Each row is a point on a landscape with many valleys, with its height.
From any point a ball takes the steepest step (drop divided by distance) to one of its 2 nearest points. It stops when none of these is lower. Distance is the straight distance between rows; heights are no part of it.
Q_836 (h 384): [ 31  23 -60   1   9  52  50 -14 -51 -46  29   2 -18  30 -43  10 -29 -53
  32 -44]
Q_146 (h 451): [ 48  28 -70  -5  -6  47  69 -11 -12 -59  19 -29  -3  15 -24  62   6  -9
  20 -21]
Q_358 (h 297): [ -4   3 -45   3  20  65  69  27  23 -35  62   7 -48 -31 -54   8 -21 -31
  -5 -24]
Q_439 (h 427): [-25   5 -41 -17 -21  49  27  -9 -65 -28  30 -12 -10 -12 -40 -43  -1 -29
  46 -12]
Q_127 (h 474): [ 66  11 -59  -4   9  54  58   2  21 -10  21 -22  11   0   7  88  30   7
   8 -24]
Q_613 (h 191): [-43  22  21 -15 -17 -60 -31   3  49  26   5  91 -42 -10   9 -37 -43  83
 -54  41]
Q_337 (h 360): [-28  32  60  34 -23 -93 -40  16  21  50 -26   7 -50 -33  12 -16 -10  15
   5  38]
Q_473 (h 317): [ 29   8 -34  32 -34  -1  12 -25 -24 -24  -5 -24 -27  40  -3  34  38 -35
 -18 -13]
Q_413 (h 249): [-34  22  10  -2  -5 -86 -46 -16  32  46 -10  40 -25 -16  15 -10 -37  54
 -27  55]
Q_680 (h 171): [  3 -15 -34  42  19   1 -10  36  44   1  15  10 -57   5 -41   9 -37  -8
 -59 -19]
Q_233 (h 368): [ 16  34 -40 -10  36 -41 -31   6  58  24  13  24   7  24  19  34 -42  33
 -66   5]
Q_365 (h 592): [-15  -7 -24  32  28  26 -12 -23  39   1  14 -31  -3 -22 -33  -5  51  18
  15 -19]
Q_211 (h 462): [ 45  16 -14 -31  10  -6  19  13  21  -1 -26 -13  33  34  14  68  -6  -4
 -18 -24]
Q_515 (h 853): [ 32 -16  38   7 -30 -66 -40   7   7  -3 -84 -22  42  -7  33  -8  30   3
  40   3]
Q_256 (h 376): [ 51  19 -34 -34  18  27  30 -43 -10 -47 -14 -37  40  50 -13  43  15 -15
   4 -30]
Q_328 (h 502): [ 22 -18   1 -21  -2 -25 -14   8  52  34 -34   4  21  -1  46  45  34  63
 -50   3]
Q_189 (h 901): [-10   6 -17  10   1 -55 -35  -2   4  25  -6  16 -21  36   8  26 -42 -10
 -34  -3]
Q_457 (h 357): [ 31  10 -42  22 -10   5   5   6  17   3   7 -31  -3  20   8  44  49  -3
 -22 -47]
Q_442 (h 575): [ -5   3 -20  71  11 -15 -37 -12  17   2   3 -49 -10  -4 -22 -15  73  11
   7  -8]
Q_751 (h 378): [ 23   6 -62  13  27  54  87  -5 -89 -53  82   6 -54   8 -62  -6 -43 -45
  40  10]
Q_736 (h 609): [-42 -34  26 -42 -18 -46 -43  12  22  48 -19  40  16  -3  37   2 -55   2
  -6  41]
Q_807 (h 132): [-44   9  56  -7 -16 -22 -24  31  43  28  -7  82 -50 -32  13 -48 -40  40
 -63  27]
Q_694 (h 351): [ 41   4 -38  18 -15  36  21 -40 -50 -43   2 -11  -9  67 -17  21   8 -44
   8 -43]
Q_434 (h 610): [ -9 -56  29 -57  21 -14   8  -7 -16 -14 -76 -13  79   7  13  11  25  -7
  19   9]
Q_850 (h 296): [-37 -12 -19  34  22  53   7  45  -8   1  31  -1 -73 -28 -53 -34 -35  -9
  -4 -19]
Q_759 (h 407): [ -2  13 -86 -19 -13  63  50 -24 -77 -58  35  11  -6  16 -39 -29  -8 -47
  50  -5]
Q_721 (h 453): [-28  -2   5  -6  -8  32   2 -22 -96 -27  25 -25   9  -4 -41 -69  10 -19
  55 -21]
Q_757 (h 313): [ 38  33 -39  14  37 -31 -21  27  63  12  35  67 -21   4   6  52 -43  56
 -78   9]
Q_869 (h 814): [ 21 -20  48  19 -38 -20 -17  -9 -31  -6 -72 -18  36   4  19 -26  43  -9
  92   8]
Q_20 (h 734): [ 25  -1  20  16 -30 -14 -18 -46 -35 -14 -30 -37  11  34  20 -11  63 -19
  21 -24]
Q_280 (h 510): [-32  27  79  -2 -33 -57 -28  26 -28  18 -25  -7   2 -28  18 -55  -8 -29
  56  23]
Q_322 (h 77): [ 17  12 -31  31  46  24  31  45  38  10  30  22 -68   6 -40  18 -85 -28
 -59 -14]
Q_488 (h 467): [ -7 -12 -23  11 -29  14   1  12  57  18 -23  10   7  -6  37  39  41  21
 -37 -13]
Q_340 (h 391): [-46  -5  32   7  -9  -1   0  -5 -36  12  11 -31 -12 -27  -8 -35   9 -48
  17   1]
Q_802 (h 433): [ 41   5 -29  11   2   3  14  28  72   7   0  27  -1  -7  21  49  42  29
 -74 -23]
Q_276 (h 395): [ 27  15 -43   8  14   8   8  25  42  19  24 -28 -13  -2  -9  33  39  32
 -63 -19]
Q_475 (h 432): [-40  -1  19 -10  -5  21  -9   8   5  13  19  -6  -7 -23  -8 -15   2 -20
 -18   2]
Q_403 (h 339): [-46 -19  -6  34 -11  21   0  20 -41  -8  29 -18 -51 -24 -34 -51 -12 -35
  21 -24]
Q_435 (h 255): [-27  17  -5 -15  47  38  18  50 -21  -3  87  43 -11 -29 -36 -23 -86 -43
 -27  -1]
Q_952 (h 515): [ 29  14  16 -33   4   5  -6 -25 -54 -16  -2 -29  30  67   2 -16 -15 -12
   5 -25]
Q_164 (h 589): [-10  12  50  35  -7 -61 -23   1  45  21 -33 -26  -9 -29  34   8  63  21
  12  39]
Q_905 (h 412): [ 55  43 -22 -28  20 -24   6   5  45  18  14  16  25  32   3  58 -51  18
 -46  -7]
Q_407 (h 556): [ 38 -10  -7  58  14 -17 -54  -3 -17  18  -3 -65  -9   8   0   5  63  27
 -18 -23]
Q_232 (h 689): [ 40 -26  22  13 -30 -44 -16  -7 -23  23 -53 -59  22  33  40  22  68  32
  23   9]
Q_685 (h 653): [ 34 -45  26 -35 -10 -29 -11 -19  -2   9 -71 -36  56  23  41  35  41  28
  15  16]
Q_748 (h 240): [  5  -5 -12  -6 -64  25  17 -67 -67 -50 -19 -12   4  52 -10 -13  59 -19
  56 -11]
Q_176 (h 760): [-10 -40   7 -16 -30  32   3 -16 -21  -4 -30 -37  41 -20  15 -18  15   4
  54  -8]
Q_813 (h 511): [ -9   7 -16  28 -12 -47 -28  16  38  41  -6  -7 -37  -7  20  29  43  66
 -83   1]
Q_648 (h 534): [ 35   1 -20  20  15 -17 -56  -7  22  20 -17 -49  16   8  10  -1  18  32
  -9 -27]
Q_679 (h 607): [-13  -3 -52  25   2  53  19  -4  56 -30  22  -8 -15 -25 -23  11  40  -4
 -28 -29]
Q_804 (h 783): [  2 -39  34   1 -34  20  -9  -7 -39 -10 -25 -16  34 -18   7 -43  54  -5
  97  -8]
Q_437 (h 175): [ 32  -1 -52  -7 -45  72  42 -72 -84 -64  -3   7 -16  71 -13   0  41  -2
  65  -4]
Q_123 (h 643): [ 36  20 101  36  -4 -50 -19   6 -28  19 -64 -32  -6 -12  36 -26  27 -11
  77  35]
Q_535 (h 265): [ -38   32   53    6   -5 -100  -63  -15   34   30  -27   40  -21  -28
   26  -52  -22   40    8   51]
Q_385 (h 239): [ 38  16 -47  30  19  49  64 -47 -38 -35  53 -32 -60  44 -41  55   0 -29
  -3 -14]
Q_299 (h 574): [-46 -10  23 -42 -22 -34 -19  29 -30  33  18  45  31 -24  34 -22 -51 -24
 -11  37]
Q_390 (h 497): [-55  11  58  -9  13 -46 -38   7   3  20  30  43  13 -57   5 -66 -29 -12
  -6  42]
Q_749 (h 906): [-15  17 -22   0  -4  -3  12   5   5  13  18  16 -26  19 -15  36 -49 -46
 -44  -9]
Q_839 (h 539): [-43   2  39 -21  17 -57 -22 -31  45  11 -45  16  40  -5  21  10  10   6
 -14  41]
Q_197 (h 231): [  2   6 -27  54  24   2   8  23  29   7  14 -33 -61  20 -60  -4   6  10
 -50 -30]
Q_902 (h 450): [ 10 -12   0 -69  16  51  46 -11 -54 -28   4  -3  56  18  -5  -3 -16 -27
  29  -9]
Q_642 (h 330): [-42  -5   1 -36  29  41  17  33 -23  -7  74  14  17 -44 -22 -32 -34 -24
  -7 -23]
Q_216 (h 548): [ 12  -9  15   2 -20 -51 -30   0  48  28 -36 -31  19 -21  46  20  71  33
 -17  21]
Q_891 (h 641): [-22 -14  61  23  12 -11 -39  11  48   5 -18  18  29 -62  15 -39   6  32
  16   3]
Q_985 (h 335): [ 16  25 -75   2  -4  75  82  14 -15 -56  42   9 -22 -38 -59  18 -21 -47
  33   7]
Q_419 (h 679): [-45 -27  33  -7 -26  21 -29  27  23  -7  -3  26  27 -69  12 -55  17  -5
  32  -8]
Q_293 (h 658): [-14 -14  32 -21  -4 -23 -35   0  56  25 -31  76  14 -13  32  -1 -24  68
 -48  23]
Q_711 (h 399): [ 57   0 -31  -9  -5  11  19 -21 -18  -9   7 -53  31  25  20  66  69  20
 -18 -24]
Q_35 (h 437): [-38   1  52   3 -21 -66 -34   4  -9  39 -23  -4 -19  -9  22 -30 -38 -14
   5  30]
Q_480 (h 739): [-38 -55  25 -45  -7  27   2  11 -35 -11 -12  -5  62 -49  15 -44  14 -19
  53   5]
Q_330 (h 290): [-10  -3 -41 -30 -50  55  52 -59 -52 -49 -18 -19  14   2  -9 -15  58 -16
  60   1]
Q_772 (h 503): [ 11  -1   3 -42   1  -6  -7 -22 -11   0 -37 -31  53  41   7  20  -4 -15
   3 -23]
Q_173 (h 483): [ -5  -6  40  19   2  11 -33 -14 -68  -2  -5 -46  -5  20 -22 -67   4  -9
  42 -26]
Q_873 (h 489): [-47   0  32 -12 -10 -19  -9 -24   1   2 -24   7  48 -15  17  -9  17 -39
  10  29]
Q_124 (h 608): [-43   7  58  42   5 -31 -59   7  69  34 -22  32 -20 -59  23 -41   7  61
  12  33]
Q_817 (h 715): [ 57 -18  11  33 -26 -31 -30 -31 -46 -11 -12 -43  15  57  33  16  78  27
   5 -15]
Q_769 (h 509): [ 10  -9   7  21   7   8 -39 -24 -19   3 -11 -48  12  27 -10 -17   8  31
  32 -25]
Q_956 (h 576): [ -1 -41  38 -46 -10   7   3 -37 -56 -28 -59 -13  75  38  18  11  29 -33
  37  -2]
Q_999 (h 496): [  4  -1 -25 -35  15  58  31  24  33  -6   9  11   7 -11  -1  12 -31  -6
 -18 -12]
Q_991 (h 579): [  2  12  68  44 -12 -53 -38  13   5   8 -42 -21 -20 -28  13 -43   7 -13
  66  24]
Q_406 (h 466): [-22 -12 -14 -39  -7  53  32  -7  -4   6  17 -25   7 -19   2   8   5 -25
  12  -6]
Q_450 (h 245): [-21 -10 -13  23   1  54  39  24  28  -2  31  24 -56 -19 -42   2 -22 -19
 -46 -28]
Q_106 (h 563): [  1  11  28  32  13 -41 -68   4  38  24 -20 -37  12  -7   9 -16  -2  50
   7   6]
Q_791 (h 355): [ -5  23 -86  -4  15  80  98   5 -61 -51  76  20 -28 -22 -49  21 -22 -31
  60  11]
Q_122 (h 590): [-24   4  71  -4  11 -71 -14 -18  26  16 -52   2  26 -30  34 -20  30   6
  28  64]
Q_954 (h 387): [-60  -2  13 -26   2  40   7  35 -43   7  54   7  23 -59  -7 -66   6 -32
  27   1]
Q_362 (h 341): [ 16  12 -45  39  47  53  80  30  59 -17  64   2 -49 -14 -40  51 -14   0
 -33 -21]
Q_222 (h 251): [  2  21 -11  -3  22 -19 -24  -4  60  12  26 101 -20   7  14   2 -60  67
 -79  28]
Q_858 (h 712): [-33 -33  57 -14  -6 -12 -14  31   2  -3 -26   4  57 -43  11 -68  20 -31
  49   9]
Q_143 (h 532): [-25 -27  46  -9   8 -20 -18 -49 -35   4 -25 -17  62  13  18 -11   5 -23
  29  18]
Q_379 (h 507): [-15 -17  40 -42 -21 -64 -26  -3 -43  23 -41   6  32   0  34 -14 -43 -28
  28  25]
Q_789 (h 334): [ 41  -2 -40 -42  -7  41  44 -52 -42 -41  -1 -37  24  48 -18   7  42   8
  41 -35]
Q_247 (h 200): [-12  13  31   5  11  14 -20  24  54  25  13  88 -27 -14  15 -27 -68  28
 -79   5]
Q_542 (h 260): [ 75  14 -28 -25 -14  67  68 -54 -69 -61   2  -5  11  88 -13  36  38  27
  49 -21]
Q_896 (h 277): [ 26   7 -55  52  14  22  41  -1 -11 -22  27 -15 -51  40 -24  38   9 -36
 -33 -21]
Q_219 (h 490): [-26  -9  18  27  -7 -21 -22   7  58  42   4  36 -51 -17  17  18 -12  64
 -73  22]
Q_561 (h 542): [-61 -13  57 -43 -11 -40   1  22 -52  15  -9   3  27 -15  34 -31 -25 -39
  12  38]
Q_370 (h 416): [ 35  16 -24 -56  28  50  49 -12  -9 -29  17 -26  50  15 -27  18 -21 -26
  31 -17]
Q_61 (h 174): [-13   2 -13  18  40  27  -5  46  11   6  43  34 -34  -1 -22 -16 -93 -23
 -27   7]
Q_55 (h 894): [  3   6 -18  -3 -10 -70 -49  -2   8  14 -21   8  16  46  24  -8  -6  16
 -13   0]
Q_8 (h 635): [ -7 -33  -8 -51  -5 -41 -28   9  49  40 -30  55  41   2  35  31 -51  38
 -22  37]
Q_560 (h 486): [ 17 -21  33 -64  -5  31  20 -21 -86 -30 -16 -14  46  64  -6 -30 -16 -31
  24   1]
Q_97 (h 911): [-30 -29  -8  33   1  22   6  16 -21  17  41  16 -39  -9 -21  11 -38 -65
 -17   6]
Q_11 (h 588): [-11   1  28  40  16 -31 -64  20  66  14 -12  13 -38 -31  11 -29   9  77
 -19   7]
Q_723 (h 878): [ 35  -4  20  -4 -18 -77 -66  -1   2  29 -63  -3  28  18  29  -1  -9  12
  30  10]
Q_979 (h 386): [ 76  11 -49  52  53  34  61  31  36 -26  52  -7 -51  12 -43  79 -14  10
 -18 -15]
Q_444 (h 544): [ 11  20 -11   8  23  18  21  49  65  29  32  35 -61  -2  12  42 -69  39
 -64  -1]
Q_25 (h 428): [ 68  39 -83  35  38  39  74   2   8 -41  45 -30 -32  20 -44  57  22   5
  -6 -38]
Q_275 (h 465): [-47   5  24  -4   1  -8 -30 -12  43  29   3  23 -15 -18  10   3 -21  11
 -39  21]
Q_281 (h 522): [ -6  10   2 -35   5  31  17  36  48  19  12  42 -10  -2  17  40 -51   1
 -50   6]
Q_363 (h 447): [-53  -9  58 -14   8  -5 -21  33 -34  24  32  33  30 -65  19 -60   3 -40
  -5  18]

Where does a ball stop that starts at each point below?
Q_952 | Q_437
Q_813 | Q_450
Q_769 | Q_473
Q_390 | Q_322
Q_281 | Q_450
Q_123 | Q_807
Q_8 | Q_807
Q_772 | Q_807
Q_817 | Q_873

Call two points neighbours if one is among the 2 nearest of the other. Go from one point of each pair to the other, from neighbour to neighbour, staying as low as possible. Name the highest point that can't be avoided.
Q_473 / Q_873 | Q_122
Q_807 / Q_437 | Q_952
Q_450 / Q_473 | Q_836
